Points on a hilly landscape, in no order, each with its height.
From any point a ball rolls to the lowest of the 2 points nearest to it. It stops when none of these is lower. Distance is the straight distance between rows; heights are no part of it.
tafub: [  7 -39 -14 -15 -13  14   6  12  35  -5  -1  32   2  22 -18  -9  10 -17
   6 -30  14  12 -24   2]  height 43.4
sagen: [ 14   1  37 -20  -1  41   9  -1  29   3  16  27 -15 -10   3  -1  -1 -36
   1  -8   7   4 -16   3]  height 33.4
vizaz: [  9 -24 -17   3 -13   9 -12  29  18 -22   9  16   6  16 -16   7  -2 -18
  22 -32  -2   4 -49   1]  height 45.3
veb: [-24 -17 -28 -12   1  12  27  -9  24 -28   1  29  21  -2   9   5  12  18
 -18  -5   2  23  25  10]  height 12.7
Guzun: [ 19 -13 -18 -19  14  -9  25  32 -15 -21  -8 -22  -5  21   2 -38  13  -5
  29   0 -30  21 -29  -6]  height 29.0
zaba: [ -7  -5 -42   9   0 -40   4  28  -7 -32 -13 -12  11  -2  12   2  24  20
  24 -10 -25  14 -32 -12]  height 76.6
Gubuz: [ 28  -4  28  -4 -10   9 -30  -9  -8  40 -20  10  -4  -2  13  -7  -7 -15
  -4  -3  23 -11  -4   7]  height 28.4
Dumif: [-14  23  11  15 -15 -18 -39 -19 -40  48 -12 -17 -19   1  11  -9 -28  26
 -38  25   8 -20  10  11]  height 70.9
lub: [ -6   2 -26  43  14  20 -26 -14 -32 -28  24  -4  -3   5 -25  14 -10 -11
  21  -3   0 -23   1  21]  height 47.4
timip: [-17 -19  19  12 -23  24 -21  -4  -5  13  -6  -4  -6 -24  -8  22 -32   0
 -29   2  -1 -26  18   4]  height 61.4
rumuk: [ -4  34  -9   8  10 -20 -10 -22  13 -19  13   2  -9 -27  29  12  -6   4
  -7  10  -6  -4  37  -1]  height 53.3
gamu: [ -7 -21 -15   0   4 -25   6  20  21  14  -8  -1  17   5  -3  20 -19  21
   3  -4   4   2  -1 -10]  height 36.6
vem: [-38 -42  22  18  -8 -13   7 -19 -14  23 -27  -4 -26  -9   1   6 -36   3
 -21  14  13 -52 -22   4]  height 59.2
sol: [ 23 -11  -5 -23  16   8  -3 -15  13  29  11  28   0 -12   1   5 -14   7
   3  -4  31 -11   2  33]  height 43.0
Fim: [-17  18  -2 -29  28  32   9  19  22 -28  39  17  20 -14 -25  14 -33  10
 -14  10  -9  -7  22  -7]  height 34.8
nas: [ 21  11  -8  -1  18 -10  20  35 -25 -15   1 -25   1  19  -6  -7  24 -11
  35   1 -22   4   3 -13]  height 32.2
zazez: [ -5  -4  18  -7  -5 -11   1 -15  22  51 -17  22  31  19   2  19 -21  41
 -14  -5  33  22 -28  26]  height 63.2
nimep: [-16  -4 -28   2  44  38  -1   2 -33 -37  -1  -2  16 -32 -12  20 -21   5
   3  14 -10 -17   7  -2]  height 23.8
Lazup: [-20 -32   3  20 -27   3   6  -8 -33   3 -33  -1 -26   1   9 -11  25 -16
 -13  -2   5 -22   3   3]  height 40.3
paze: [ 11  22  35  -4 -19  10 -29  -8   0  30 -12  -3  23  43  13 -10  -6  -4
  -6 -19  19  26   2  -3]  height 54.7
todif: [ -9 -23  33  -2  15   2 -27 -35   8  26 -16 -20  -3 -10  17   4   6  35
 -36   1   6  16  36  -3]  height 55.4
pobul: [  9  26   8  11  22  -7  34  30 -24  -4 -19 -11   2 -12   6  21  14 -20
  46   7 -22  14 -33   4]  height 25.7
Gunok: [  3 -14   0  13  33  20 -14  24 -55 -19  -3 -45  26  -3 -15 -16  16  -5
   7 -12 -21  -9 -19 -50]  height 23.3
Figud: [-33  -7 -15   0 -29  17   9 -24  19  -8 -17  39  24  11   1  16  -6  15
 -25 -12  17  20  16  17]  height 8.9
dom: [  4  22  16  18 -19   0   7  12 -13 -13 -21 -17   7   2  22   0  25  -3
  19   3 -17  10  -1 -31]  height 29.8
mib: [ 13  -2  16 -38  18  25  19 -10   2  12 -29  -2   3 -26   8  -2   8 -17
  -5  17  -3 -24  11 -10]  height 39.1
zoru: [ -8  39   0  10 -32  14 -11 -28 -23  36  51  -2 -11   2 -23 -23  10 -20
   8  18  51   3 -18  11]  height 31.0
Gazis: [-10   6  27  16 -30  27  13  -9 -12 -10   4   7 -50 -16   9  -5  20 -39
   0  -6  -2   2 -16  25]  height 27.0
Soro: [-24 -23  -4  -5   6  -5  10  35  -4 -23  10   9  17 -22  -7  14  -2  12
  13  -8 -15  11 -56  -3]  height 34.7
momes: [ 12 -21 -22  13  13 -16  -9  10  -7 -20  -3   7  -3 -19  15  10   5  -9
  24  -8   2 -11 -24  -6]  height 19.6
bomu: [ 20  28 -31   9  -8 -43 -11 -29  -5  21   2   6 -17   9  15 -15  34  26
  18   3  15   0  21   9]  height 25.8
soso: [  1 -27  -4 -28  17   7  14  14  11  27   2  19  28  -6 -14  16 -16  15
  -4  11  25 -13  15  17]  height 45.2
fuseg: [ 18   5 -11  14 -27 -28  -7 -29  -1  17 -13   2 -35  -7  20  -3  34  13
   4   1   0   2   9  12]  height 31.4
sugeg: [ -3  -6  -2  25 -25  10 -33   7  33 -28  29   0 -23  -9   9   6   5 -11
  -5 -23 -12  11 -21 -11]  height 52.1
Bez: [-13 -11  22 -11  -9  22   5  30   9 -16 -11  10  15  -7   4  -4  -6  -7
   2 -15 -11  17 -36 -32]  height 24.9
tere: [  0  54  22  16 -27   1  13  -8 -36   5 -24 -16   4  -5  20  19   4  10
  19   9  -6  -4  31   3]  height 47.1
zare: [-12 -17  -9  27 -31   4 -14 -21   3  11 -18  34   5   6  -7  10 -40  23
  -2  -7  17 -11  -9   4]  height 60.8
sefi: [ 10   1 -25  31 -34  -3 -20 -12   0 -16  -5  18 -12  19 -16   2   3  -8
   3 -12  10  -7 -20  14]  height 50.4
zag: [-19 -36  12   2  -1  18  24  46   7   9   8   1  39 -10 -14  21 -10   6
 -11  28  20 -22 -23 -15]  height 76.1
niz: [  6 -25  -2 -22  10 -29  24  46 -10 -13  -8 -16   5 -18  -7 -23   7  -5
  23  -6 -28  30 -54   4]  height 25.1
Temo: [-18 -11 -21 -13  18   4   3  29 -10 -49  27   4  16  -3 -10 -20  -5  12
  13 -14 -31  24 -41  -9]  height 36.9
Guteg: [-17  13 -16   3   2  11   0  -6   5 -45  17   1  -4   0   2   0   6   1
  -4   2 -18   6  16 -16]  height 39.8
lisi: [ -9 -42 -12  16   8   9  -8  10   3  20   9   3  24 -23 -21  34 -37  14
 -10  26  21 -47   3  -3]  height 78.1
ror: [  1  34   0 -30  19   5   2 -37  -4  22   3  10  -5 -11  26 -21  20   3
 -13  10  29  25   9  22]  height 51.9
pek: [ 10   0 -18  -2  -4   1 -13 -25 -15  -4   3  18 -19 -10  -2  -5   3 -11
  -1   2  14 -21  21  16]  height 83.5
Num: [-36 -29  25  16 -14  34  11  11 -14 -16 -23 -12  12 -25  14   2  -3  -8
  -4  -2  -8   3 -34 -25]  height 29.6
vede: [ 20 -22   4 -17  12   4  -8  33  30  -8  34   0  -6   9  -8 -24 -12 -20
   3 -18 -14  11  -4 -18]  height 33.2
Zafos: [ -1 -30   9  -9  39 -12 -18  14  33  28   3 -20  13   8   3  14 -13  20
 -25  -1   5   8  35 -20]  height 64.5
mir: [ 35  32  13  -1   6 -19  10  33 -16   7  14 -20 -10  26 -17   6  -4 -20
  46   0  -5  -3  12   0]  height 37.3
vunof: [  6  15 -14 -12  28  -2  35 -17   2 -25  22   8 -18 -13   6 -11  34 -17
  28  14   0 -11  13  -1]  height 43.2
Zogal: [-19  -5  17 -24   0  29  12  37  11 -22  33  10  11  -8  -7   3 -16  11
  -2   1 -32  20 -23 -26]  height 20.8
Lebe: [ -9 -15 -23   6  23  26 -17  27 -11 -18   5  -1  22  13 -27  12 -36  -8
  15  -4  -3 -12 -10 -15]  height 52.5
nivek: [-13 -36   3  -2  -8   4  26  48  20  10  10  23  28   4 -11  21   5  13
 -13  13   9  18 -15   4]  height 75.2
Nerol: [-11  -6  17   5 -30   1   7 -14  23   8 -38   0  26  12  16  11  -6   1
 -11 -17   4  16  -9 -12]  height 38.0
Nub: [ 11   3  -8 -34  14  16  32  -9 -28  -7 -28   9  -2 -17  13 -11  26 -13
  13  20  -2 -13  17   2]  height 40.8
vemi: [ 17 -23   4  -3  -5  10 -13 -21  12  27   4  32 -35 -30   7   8 -16 -13
   7  -4  20 -18 -21  31]  height 40.0
fem: [-12 -38  -2  14  -4 -23   1 -22 -35  30 -38  -4 -32 -17   4 -17  -8  -3
 -14  14  14 -56  -8  19]  height 52.0
gasut: [-42 -44   2  26 -24  27  -4   1 -12 -14  -9   5 -17 -19  -7  16 -25   3
 -30   4  -9 -13   0   2]  height 59.1
rutop: [ -8 -35  13   4 -16  11   1  -2  20  14 -16   4   5 -16  11   6  -1   9
 -19  -7  18   5  -5 -15]  height 41.3
Dobo: [  2   4  -3 -17  16 -17  39  35  -5 -15 -30   1   8  -3   7   4   2 -16
  26   5 -18  17 -38   7]  height 18.6
dinef: [-19 -18   2   9 -21  21  -9 -11  14 -17  -7  14 -11 -11  21  -2  10  -2
 -25  -9  -1  15  23 -11]  height 44.3
mapam: [  9   5 -14 -13   2 -40  -6 -14  63   6  15   6 -21  15  -9  -2  13   3
  -9 -17  -6  17 -22  23]  height 72.8
paniz: [ 19   2   1 -20  17 -11  13  10 -10   1 -15 -21   6  20  21 -24  26   1
   1  12 -20   1  41 -37]  height 35.9
vesu: [ 23  23  -2 -10  10 -18 -20 -16   3  -6  23   9  -2   8  -2  -5   0 -15
  20  -7   7  -7  12   4]  height 82.9
difo: [ 14  50  20 -19  -8  -7  49  10   7  -5 -12 -11   5  30   7 -11  -6 -10
   3   4 -21  32  11   3]  height 36.3
vozaz: [ 36 -32   2   0   7  -2 -28  35  11   9   9   0 -11   4  -6  -7  -5 -32
  19 -17  -3 -10 -12 -20]  height 38.4
Rutol: [ 24  30 -22  18 -23 -28 -20 -21 -25  41  19  -9 -24  -9   5 -11  13  31
   4  19  21 -15  12  12]  height 16.8
gaboz: [ -6  -1  -8  14 -26  -3 -20 -33  10  27 -23  32  23  29  -4   6 -28  41
 -11  -5  29  20 -15  21]  height 62.2
gose: [-26 -33   4   6  13 -11  17   4  34   6 -11 -32  43  17  10   4  -8  42
 -35   2  17   7  26 -22]  height 68.2
nadi: [ 25   8  27 -37  32  35  12  10  21  -5  36  10  -7   5 -14  -9 -14 -32
  -6   0  -4 -11  -4 -10]  height 35.4
Siz: [ 12  21 -18  38 -12  -9   6 -28 -10   1  20  -9  -5   6 -38   7  27 -10
  54  -6  19 -14 -30  32]  height 40.4
Duz: [-23  13   3  19 -27  25  -9 -17 -13 -27   3   5 -23   1   4  -5  14 -11
 -16   0 -20   0  35 -12]  height 42.3
nema: [-23 -29  11 -25   6   3  33  38  18  -7   4 -10  26  -1   0  -3  -9  31
 -28  14 -22  23   6 -38]  height 17.5
Mame: [  9  27 -16  15 -25  -4 -21 -21 -12  39  46 -14 -27   3  -3 -23  15   2
   7  17  32  -5   8  13]  height 25.6
Rek: [-33  18  15  11 -10  14 -18   6 -58  11  -1  -6 -36  15 -28  18  -7 -12
 -22   3 -16 -36  18  12]  height 67.4
Taba: [  1  18   1  37   5   6   1 -21 -37  -2  20   2 -38 -17 -15  11   3  -7
  25   9 -11 -31  -5  32]  height 29.7
kifir: [ 18   4  19 -21  -2  31  -3 -20   4   4  29  26 -23 -19  -6 -25  14 -35
  -1   2  19 -12   5   8]  height 31.3
Zav: [ 10  39   1  25 -18  -7   0 -22 -19   4   7   5 -11 -10  -9   8   7 -12
  37  11  11 -12 -12  31]  height 36.0
Vipa: [ 16 -20  -1 -36  27  19   8  43   5 -16  37  -8  -1  11 -13 -28 -28   0
  -4  10 -30   5  -1 -16]  height 29.9
fasef: [ 21   1   7  39 -32 -23 -37 -20  27  13 -13   6  -6  21  10   0   0   2
 -13 -28   5   1 -16  -4]  height 52.6
Kazar: [  0  46   5  -8   4 -13  23 -14 -13  -4 -14   4   7  -5  24   7   9   4
  18  15  -4   0  20  14]  height 49.5
Luva: [-27   8  16  -7  -6  19   4 -10  21   3   0  21  23  11   1   6 -14   8
 -26  -9  -3  29  20   3]  height 13.3
nife: [  1 -23  27   5  -1  -6  17  24  44  20  19  31  11  15 -10  31  19  20
 -24  16   9  30 -13  30]  height 74.3
did: [ 15  -3  -5 -12  46 -16 -22  34  12  -6  24 -18   4 -13   0   2 -16   2
   1   7 -17 -11  16 -32]  height 58.2
gipi: [ 22  27  -5  21   3 -18  16  10 -14 -10  -5   1 -11   3  -5  22  15 -20
  47   3  -5  -2 -35  25]  height 32.5
Gub: [  8   2 -21 -39  32 -21  36   6  16  12  -3  14  14  21   1 -14 -15   8
  -3   2  -2  24  21  29]  height 70.6
Refa: [-11   8 -22   9  20   4  37  -8 -17 -30   5   3 -17 -21  18   4  50  -6
  34   9 -11   3  -8   8]  height 44.5
Tul: [  7  56  17  22 -10  14  26   0 -24  -3  -2 -11  -1   6   2  18  14   3
  52   9  -6  13   9   2]  height 44.0
zefi: [ 20  17  17 -32  16  10  -5  -5  -6  42 -17   0  15   1  13 -17  -5  -2
   0  -2  11   5  14   5]  height 33.3
nifit: [-40 -36 -24  26 -18   6 -22  -1 -27 -32 -15   2 -27   0  -9   4   2   0
 -21  -9 -16 -10   8   8]  height 56.6
Seg: [  6  14 -27  23  11 -37   2 -10 -25  -8 -20 -12   9 -18  17  23  -8  15
  31  19  -7 -23   2   2]  height 79.0
Nar: [-26 -20  39 -14  -7  21  37  23  23  10 -15 -15  42   3   5   4  -8  17
 -28  14   0  11   1 -28]  height 23.7
nire: [-21 -15  -7  -2   4 -26  -5  39  24  -5  23  -8  11 -20   8  12  -8  28
  -6   3 -13  18  -3 -25]  height 30.8
meb: [ -7  17  27   5 -19  15 -11  -2 -48  22   1   0 -29 -12 -13   1  -4 -19
  -3  14   4 -29  10  30]  height 65.5
ruma: [-10  19 -10  14  -8 -19 -15 -26  10   1  -6  13   9   2  22  17 -16  22
 -17  -6   4   7  24  -1]  height 50.8
pepi: [-15 -23  20  18 -26  15  17  -6 -27 -11 -40 -19   1  -6  21  -6  17 -27
   7   6  -1  -2 -22  -7]  height 34.6
kanup: [-30  -5 -13   2  26  29   6  26  -6 -28  13  10  26 -42  -9  35 -30  14
   1  13 -16  -7 -18  -8]  height 27.6
Fik: [  7  53  25  -3 -31   1  23  16  -2  -7 -26 -15   9  34  14   9  13  -2
  17  -6 -23  21   4 -19]  height 33.7
mef: [  8  18   1  17  35   3   6  23 -43 -30  23 -26   2 -18  14 -12  40  16
  23  -1 -43  12  -5 -44]  height 19.2
Tuzo: [-29 -32  17  -6   3 -25  20  40  13   5  25 -15  33 -13   8  -1  11  44
 -29  11  -8  10  -7 -35]  height 24.0
Keb: [ 14  54  16   3  -4  -9  35  13 -13   1  21 -34 -11  28 -22   2  14  -2
  54   2 -15   7   6  -4]  height 41.4
Vez: [ 11 -40   9  10   8   6 -28  -7   9  36   5 -15  12 -24 -24  19 -38  -4
 -13   8  19 -40   7  -7]  height 79.3
Tode: [ 11  25  10  19   1  -9 -18 -23 -15   0  25  -1 -40 -37  12  12   3 -28
  14  13  -4 -31   6  24]  height 19.3
mubar: [  6   9 -21  16  30  27 -17   6 -31 -15   7   7  17  -1 -28  25 -27 -24
  24   3   3 -23   2  12]  height 50.2
nusi: [-11  31 -12  -9  -9   2  16 -38 -10  10 -24  18  -5 -21  28 -10  14   8
  -9  17   7   8  14  29]  height 50.9
Par: [ -5  19  28   5   2   1 -22 -28  15  12  -8  -4  -4 -13  23   7  -9  10
 -29  -5 -11  19  25  -7]  height 53.0
bog: [ 12  -9  31  -3 -30  25  -7  -7 -13  17  -8  11 -24  -1   3  -7  19 -34
   5  -5  15 -10 -14  26]  height 21.8
Vogu: [-17   6  -5 -10 -16  22 -23 -24 -24  13  -5  12  -5  -2  -6 -18 -15  13
 -48   2  18  -4  19  27]  height 84.3
getig: [  6  11  26  -9 -12  19 -31 -14 -22  31   0   0 -21 -25 -11   8 -36 -16
 -18  -1   5 -30  10  20]  height 63.7
vad: [-18  29 -17 -19   2  23 -15 -12 -45  15   5   9 -15 -19 -21  -6 -21   0
 -29  11  17 -34  18  36]  height 84.7
gedib: [ 10   9  -5  -2  10  -8  -5  -5 -22   8 -25 -32  24  27  11 -14  20   9
  -7   5   6 -16  52 -37]  height 39.3
Zon: [ 24 -30 -24   6  18 -38  -8  30   4   8  -5 -11  -5   3  -1   3 -16  -9
  34 -12  -4  -5 -41  -1]  height 32.6
sel: [ 11  -2  21  -2  -7   7  -7 -14  47  10  26  27 -19 -16  -5   7 -10 -29
   2 -11  20  -7 -27  18]  height 36.1
guzo: [ 20  39  27 -39  22  18  27   4  -1   6  -4 -16   9  32   6 -11 -21   0
  -9  13 -29  12  20 -11]  height 38.5
Fip: [  9  22 -23  -3  35  -9 -14  -1   4 -21  28  -6  -1 -19  -1  12  -5   2
   9  14 -20 -23  34 -13]  height 55.6
gunat: [ 19  -3  19   5 -20 -16 -27   6  23  32 -14   3   8  35  -4   4  -9   0
  -2 -29   9  15 -10  10]  height 55.7
fila: [ 15   8 -43  13 -11 -49   6  18  13 -22 -15 -18   0  21  -8   2  17   0
  21  -8 -19  14 -21   8]  height 75.7
Zef: [-14 -14 -30  50 -38  -6 -21 -21 -29 -15 -19   8 -26  15  -9   2  16   6
   1  -4 -12 -16  -2  13]  height 53.6
Kisap: [  6  -9  20 -22  -9  15  13  -8  41 -11  -6  10   0  41   3 -11  26  -8
 -21 -35  -5  47  -5  -2]  height 40.9
Mavut: [-17   8 -32 -21  20   0  28  15  10 -45  22  10   5   2  -1 -15  -4   9
  -1   5 -32  23  -3  -7]  height 38.3
zak: [ 17  -6   4  -7 -19  11  11  -9   4  -3 -37  21  -4  -7  12  -9  21 -26
  11 -20  11   4 -14  16]  height 16.0
telel: [-17   8  26  -5 -30  27  27 -24  19 -25   3  16 -30 -17  12 -16  27 -30
 -10   3 -11  12 -13  11]  height 30.3
Letiv: [ 31  23   5 -11  20 -22 -38  -7  -3  33  17  -2   9  -4  -2  -3 -21   2
   0  -4  12 -12  28   4]  height 82.1
tigu: [-14 -28  18  10  22 -14  -3  -8  24  22  -1 -23  34  -4  -3  27 -20  41
 -30  12  19 -20  32 -12]  height 66.6
Tusen: [ 10  -8  14   2  21 -25 -38  28  27  21  19 -23  12   2   2  10 -40   4
 -16  -5  -9  -6  22 -24]  height 61.6
Luz: [  1   2  20 -31  10   6  30   5  12  22 -33   7  22  -6  14   3 -15 -10
  -4   7   4   1   9  -9]  height 36.5
Tagok: [ 13   3   3  -6  -3   9  -8  -7   1   7 -20  -5   7  34  17 -26  31  -8
 -17 -21   5  22  28 -20]  height 37.7
Mabep: [ 14  19  -3  -7 -13  -7  10  -1  29  -9 -11  -4  -9  32  10 -15  41  -8
 -11 -23  -4  30   3  -5]  height 39.6
lodoz: [  3   5   6   0   0 -12   5  29 -26 -30  -5 -25  10  -5  24 -15  32   8
  16  -1 -31  17 -24 -47]  height 24.7
Pusev: [ -6   4  -5  24  -9 -15 -18 -15 -20   6 -23 -13  14   5  10   8 -16   6
  -5   3   7 -19  31 -15]  height 47.2
Zenuv: [  5 -12 -18  38 -28 -24 -10 -15   7 -16 -23 -11 -14 -15  16   9  25  -3
   6  -5 -10   3 -25  -9]  height 43.3
nama: [ -4  38  19 -14 -22   9  32 -24  10 -17  12   9  -5   8  -1 -11  34 -29
   5   6  11   8 -10   5]  height 32.4
Lokuv: [ 34  26  21 -39  30  26  15   7  -9   1  23 -11  -5  10  -7  -6 -12 -20
   1  12 -18 -20  19 -16]  height 37.0
Burur: [-21 -32  -6 -12  15 -15   8  -3  22  18 -22 -11  29  38  -5   7   9  40
 -29  -3  13  35  23  -5]  height 69.3
Zazun: [  5 -10 -31   6   9 -41  -7  -6  51  -1  19   4 -15   5  10  10  -3  27
 -12 -16  -9  17   6   1]  height 73.6
dip: [-29  25  -1   7 -19  -5 -30  -3 -63  29 -16 -13 -20   7 -16   5 -16  15
 -32  10   7 -43  15  13]  height 69.1
sotu: [ 19 -13   1  -5  21   3  -4  49 -43 -17   3 -35  19  24 -11 -26  -3 -13
  13   3 -29   4 -14 -46]  height 27.7
gumig: [ 14 -10 -10  -6  10  15  10  12  -7 -19 -15   6  -4   0   6   0  24 -23
  29 -12  -2  -3 -24  -6]  height 10.1
zapo: [ -7  15  21 -39  23  10  -3 -34  13  21  -6  10   4   0  24  -5  12  33
 -17  -5  22  42  17  25]  height 52.7
foli: [ 16  11   1 -26  10 -16  31  25   5 -23  26 -16  -4 -10  -2 -31 -30   1
  10  13 -46  35 -20  -1]  height 21.2
mev: [  6 -40 -29   0  10 -38  -2  16   6  10 -28  -9  24  11   2  -1 -23   3
  23  -7  15 -23 -14 -18]  height 41.9
dalip: [-15  -4  17 -20   1  26  20  21  37 -10  24  21  10  -1  -1  13   0  11
 -23  -9 -11  20   4  -6]  height 17.4
vomed: [ -2 -31   0 -19  13  18  11  -8  -4  33 -26   3  34 -28 -18   5 -20   3
 -14  12  38 -36   7   5]  height 47.6
zoni: [  7  31  14   2 -26  -3 -26 -18  15   1  24  22   3  17 -21   1 -22 -23
   1 -13  32   3 -23  16]  height 38.8
Noluf: [ 11 -23  12 -20 -12  22  -9 -10  25  17 -12  25  10  34 -10 -17  10  -3
 -11 -31  24  29  -8  10]  height 42.2
dov: [ -5   2 -33  24   7 -24   7   4 -26 -25 -18 -21   6 -18  26  14  30  15
  26   4 -16  -9  -2 -14]  height 77.7
Lobun: [ -8  17  18  13 -12 -19 -16 -30 -30  42 -34 -38   0  -5  11  -1  -9  12
 -38  20  12 -18  28  -3]  height 72.7
fota: [  5  48   1 -11 -22   9  26 -13 -19   6  16   5   4   6 -16 -10  33 -10
  33  12  28   7   2   8]  height 34.2
tume: [ -9  37 -16  12  24   5  59   0 -14 -29   9 -13  -7   2  -4   5  42  -3
  40   7 -21   9 -20  -4]  height 45.6
vuzep: [ -6  -6   1 -21   6  26 -14 -23  -6  15   2  11 -10 -22  -1 -16  -2  -5
 -30   1   8  -5  37  12]  height 84.0
Vili: [ 29 -14   9  -7  25  -4 -10  54 -18   0   6 -17   1  15  -9 -17 -16 -32
  27  -3 -18   2 -24 -23]  height 34.1
Viko: [  9  -2 -19 -26  14 -29  29  18  26  -8   4   6  -7  -2  -4 -11  -4  -9
  15   0  -9  15  -4  23]  height 71.2
Relu: [  2 -14   2  -2   0 -23  18   8  63  21  18  22 -11   1  -2  22  14  20
 -11 -12   5  21 -19  27]  height 73.5
Kepep: [-26 -12  -6  16  19  22   3   7 -16 -24  -6  10  13 -35   4  25  -5   2
  16   1 -16   3 -36   0]  height 31.2
kul: [ -4  38  18  -2 -13  18 -16 -24 -21   3  44  17  -4   4 -23 -16 -13 -39
   9   8  34  -9 -14  15]  height 35.0
bup: [  0 -44  -7   9 -12  -3 -15 -12 -31  15 -18  10 -42  -1  -6 -13   9 -20
  -6   1   9 -34 -10  23]  height 45.5
mulu: [  6  18 -26 -34  33  10  18 -20 -10 -21   7  14   6  -5   2 -22  21  -2
   0  13   1 -12  31   4]  height 42.1
geki: [ 11   9   0  35 -41 -23 -19 -18  38  -4 -31   9 -18   7   6   8  20   0
  -4  -6  -7  -7 -37  13]  height 48.5
lek: [-16   2  -7   0   8  26   0   6  17 -19  21  23   8 -17  -7  30 -32  -3
   7   1  -6  -7   5   6]  height 31.7
lef: [ 11  -3 -29  15 -22 -20 -13   7  26 -28   4   8  -9  33 -26  -7  10 -20
  21 -25   6   2 -34   9]  height 47.8
Mopog: [-21 -26   5  22   3  18  16  25   4   2   5 -31  34 -23 -17  26 -30  22
  -7  27  29 -46  -8  -9]  height 77.0
vepi: [-23 -37  -4  36 -18 -18  -5 -30   9  18 -23   9  -8  -2   0   5 -30  37
 -31   8  14 -22  -1   0]  height 58.0
Nafo: [-21  -9 -38 -20  13   2  22  -7   1 -26 -23  13  16 -15  22   2  10   9
   4   5  -6   2  15  -4]  height 16.5
Baru: [ 12 -20 -24 -31  16 -27  20  28 -10 -13 -11 -18   6  12  16 -38  13   6
   3   6 -23  14   3 -34]  height 32.3
vota: [-14  -1   7  -3  -9   0  10   7  10  -4 -32  -9  22  27  18 -15   0  -3
  -4  -8  -1  15  12 -28]  height 34.9
vude: [  5 -20  -7  -7  13   7 -26 -19  39  -3  21  13  -9  15  10  -7  20   4
 -21 -14   0  24  21  -3]  height 48.2
bodu: [  0  -9   4  -8  -2  12 -39 -35  19   1  21   1  -1  33   1 -22  21  17
 -24 -28  24  38  31   8]  height 47.0
Fimil: [  9  -6   2 -21   8  -1  12  48  -6 -13  36 -24  11  -9 -21 -22 -49  14
  -5  28 -45  26   2 -10]  height 25.9
Nidi: [ 29 -15   4   7  21 -15 -44  -3  -5  25  -5 -14   4  -9  -9   7 -30  -4
  -3   4  13 -40  25 -17]  height 80.8
lod: [-26 -18  -1  30 -14 -29 -16 -28 -10   0 -19 -22 -16 -12   9   1 -15  16
 -30  10  -1 -30  19  -8]  height 53.1
neku: [  8   7  -4  30  22  17  -5  22 -44 -15   7 -45  16 -11  -2   6  25   3
  26   3 -26  -2   4 -44]  height 24.3
zupe: [-16   1 -28 -10  11  25   8  -1 -25 -30 -31   0  26 -18 -11   8  -6  -2
   3   9  -2  -7  22   5]  height 20.4
reka: [  8  14 -34  12  -7 -56  -3   7  41  -8  -5  -3  -3  16  -1   1 -15  23
   3 -14 -15   7  -9  12]  height 74.6
Rali: [  6  32  -7  25 -32 -22 -32 -39  17   8  33  12 -10  14 -15 -16   6 -10
  -4  -1  27   0 -13   8]  height 42.4
gan: [ 13  11   3  11 -14 -10 -43 -30  17  12  23   9 -20  35  -8 -24  15   0
 -14 -22  23  17   7   1]  height 45.4
zep: [  8 -19  -7   7  -2   1 -26 -10  47 -15  43  14 -28 -15   8   4   2   0
 -14 -20  -2   6   4 -11]  height 49.8
Rizu: [  1  -7  -9  21 -31 -15  13 -23  -1 -12 -38  11 -41 -14  24   1  31  -5
  -5  -1  -1  -3 -10  22]  height 37.1
Fur: [ -6  -7   6   5  -1   8 -19 -20 -19   7 -26 -35  17  -1  -2  -9  -7  -1
 -29   0  10 -19  50 -28]  height 43.1
Pivo: [ 13  10  25  -5   3  23 -15 -11  -9  -1  26   6 -46 -34  -4  -3   9 -34
   6   9   0 -28  15   5]  height 27.9
fifug: [  3   8 -16  40  -7   8 -15 -21 -29 -18  40   8  -6  17 -40   9  10 -20
  37  -3  23 -20 -12  25]  height 44.1
tenap: [ -4  -7   5 -30  26 -23  21   1  16  13 -15   0  21  28  -3   3 -15  32
 -13   6   3  48  25  21]  height 70.1
givor: [ 12   1  -9 -12   3 -22  20  20  47  -9  32   8 -21  -5 -23  -9 -10 -18
   8  -6  -6  14 -34  25]  height 72.0
pimem: [  4  22  36 -36   9   8 -19 -15   6  25  -8  -3  13  33   1  -6  -1  19
 -17 -13  15  43  10  14]  height 53.4

For each start below, name the point where the ball stops.
gasut | vota
vem | Figud
zep | Rutol
vuzep | mapam

Call two points neighbours if one is among the 2 nearest of the other. Go from one point of each pair to the other, from neighbour to neighbour, staying as low as possible. Name the highest point that can't be avoided.
foli / Guzun | guzo
mef / foli | vozaz
Guzun / Tode | Zav
mef / Gunok | neku
Figud / vota | dinef
